The views of a scene show one set of named points, each view turned or mirrored, shifted and resized as a whole, with a little noise and some points left out.

Scene 1
View 1
Suf: [-12  13  -2 -27  15   4   1  28  -9   3  -3  13  -1  -1]
nep: [-21  15  -2  -2  10  15  -7  27 -21  -4   1   1  -7  -5]
nisi: [ -4  -5  -3 -10  -1   7   0  13  -4  19  -5  12  17  -2]
Mup: [ -3 -14  -4  14  -7  13  -5   0  -4  16  -9  -2  22  -3]
Kot: [-17  -9   1  19 -11  11  -5  14 -23  34   5  10  13  -3]
Zol: [-11  18  -4 -13  18  22  -8  16  -5 -28 -13 -10  -5  -5]
kirok: [  5 -16  -4   7  -9  10  -3  -2   4  21 -11   3  27  -1]
levol: [-21   6   0  11   3  14  -8  21 -24  10   3   5  -2  -4]
Vurik: [-20  20  -3  -5  17  21  -6  22 -13 -23  -6  -7 -11  -4]
lufe: [ -5  -3  -4   0  -1  13  -4  10  -4   7 -10   0  15   0]
tidom: [  5 -16  -6   5  -9   9  -2  -4   8  19 -12   3  32  -2]
tugot: [  7 -31   1  -9 -20 -11   6   8   1  76   2  41  44   6]
View 2
tugot: [ -2   0 -14   0   4 -36   3 -42   8 -21  18 -20 -12  10]
Mup: [  2   7  -9  -2  -4 -10   1  -7  -4 -11  12  10  -8 -10]
Suf: [  7   5 -15  -7  20  10  -7 -14   3  -6  10   7  22  -5]
kirok: [  5   7  -9  -4  -7 -14   1 -14  -3 -14  12   7  -7  -4]
lufe: [  6   7 -10  -4   4  -1  -2  -7  -2  -9  11  11   2  -9]
Zol: [ 13  10 -10  -8   9  19  -7   5  -4  -3   7  26  19 -14]
Vurik: [  7   9 -11  -4  16  20  -9   6  -5   0   8  19  19 -16]
nisi: [  5   6 -13  -4   7  -5  -3 -17   2  -9  12   3   6  -3]
levol: [ -8   8 -11   4  16   3  -2   4  -6  -4  12   2  -1 -19]
tidom: [  7   7  -8  -4  -8 -15   1 -15  -3 -15  12  10  -7  -4]
View 3
kirok: [  8   4 -13  -4  28  -9   7  -7   0 -15 -22  -5   9 -19]
levol: [-16  -3  -5   5  26   5 -12  -3 -11  -1   0  -5   1 -26]
Vurik: [-23  -7  -7   8   2  10  -9   2 -17   8 -17 -12 -14 -13]
nisi: [ -5   3 -16  -3  17  -3   2  -4  -6  -5 -15  -2  12  -9]
Suf: [-19   0 -15   0   1   3   1   0 -15   7 -14  -3   8   3]
Mup: [  4   3 -10  -2  29  -4   0  -7  -2 -13 -18  -6   3 -22]
nep: [-24  -4  -7   5   9   8  -9   1 -17   7  -8  -6  -1 -12]
tugot: [ 16  18 -26 -17  36 -17  13 -12   5 -18  -3  12  48  -7]
lufe: [ -4   0 -11   1  17  -2   1  -4  -6  -5 -21  -8   1 -14]
Zol: [-18  -7  -7   8  -1   7  -4   3 -14   5 -27 -13 -17  -7]
Kot: [ -2   7 -14  -4  32  -5  -2  -8  -4 -10  -1   2  23 -20]
View 4
lufe: [ 18  -6 -15  15   4 -13  -3   5   2  -2  -3 -10   1 -12]
Mup: [  8 -20 -15  20  -4 -20 -11  -5   4  -2   5 -19  -7 -18]
tugot: [ 44 -53   1 -18 -22   7 -10 -47  20 -30  49 -15 -28  -3]
Kot: [ 14  -8 -32  10 -11  -3   8 -21  -9 -14  13 -25 -20 -17]
nisi: [ 29 -10 -10   3   1   0   0  -2   4 -10   7  -6  -1  -8]
Suf: [ 37  15  -8  -2  10  14  15  15  -6  -9 -10   6   7  -4]
Vurik: [ 14  31 -21  21  16  -2  13  28 -18   6 -28  -1  14 -15]
Zol: [ 16  21 -14  23  17  -7   4  36  -8   9 -30   2  19 -13]
kirok: [ 15 -30  -7  15  -9 -20 -15  -7   9  -6  13 -18  -6 -13]
levol: [  5  13 -40  17  -2  -4  13  -6 -20  -5  -3 -25 -10 -21]
nep: [ 17  27 -27  11   9   4  18  13 -16  -4 -15  -7   3 -13]
tidom: [ 17 -31  -5  17  -6 -23 -18  -8  13  -2  11 -13  -4 -12]
View 5
tidom: [ -3 -13 -10  14   1  -1  -4   7 -14 -11   4  -3  16  -8]
Mup: [ 4 -6 -7 12  4 -5 -6  9 -5 -2  9  1  5 -1]
tugot: [  6 -20 -26  29 -13  -5 -23  -7 -38   5 -12  18  47  -7]
Kot: [ 10  -4  -9  17   2 -10 -13   3  -3   9   9  11   3   4]
lufe: [  2  -5  -2   6   6  -4  -3  13 -10  -2  16  -7  12  -3]
Suf: [  8   7   7  -6   5 -12  -9  21 -16  13  25 -10  23   6]
nisi: [  6  -4  -4   7   2  -7  -8  12 -15   4  12  -2  19  -1]
nep: [ 10   8   7  -4   9 -13  -7  17  -1  11  26  -7   3   8]

In a view up to two points have been moved. Name them for each view, in the order of its rows, or write -.
view 1: levol
view 2: -
view 3: Kot
view 4: -
view 5: Mup, tugot
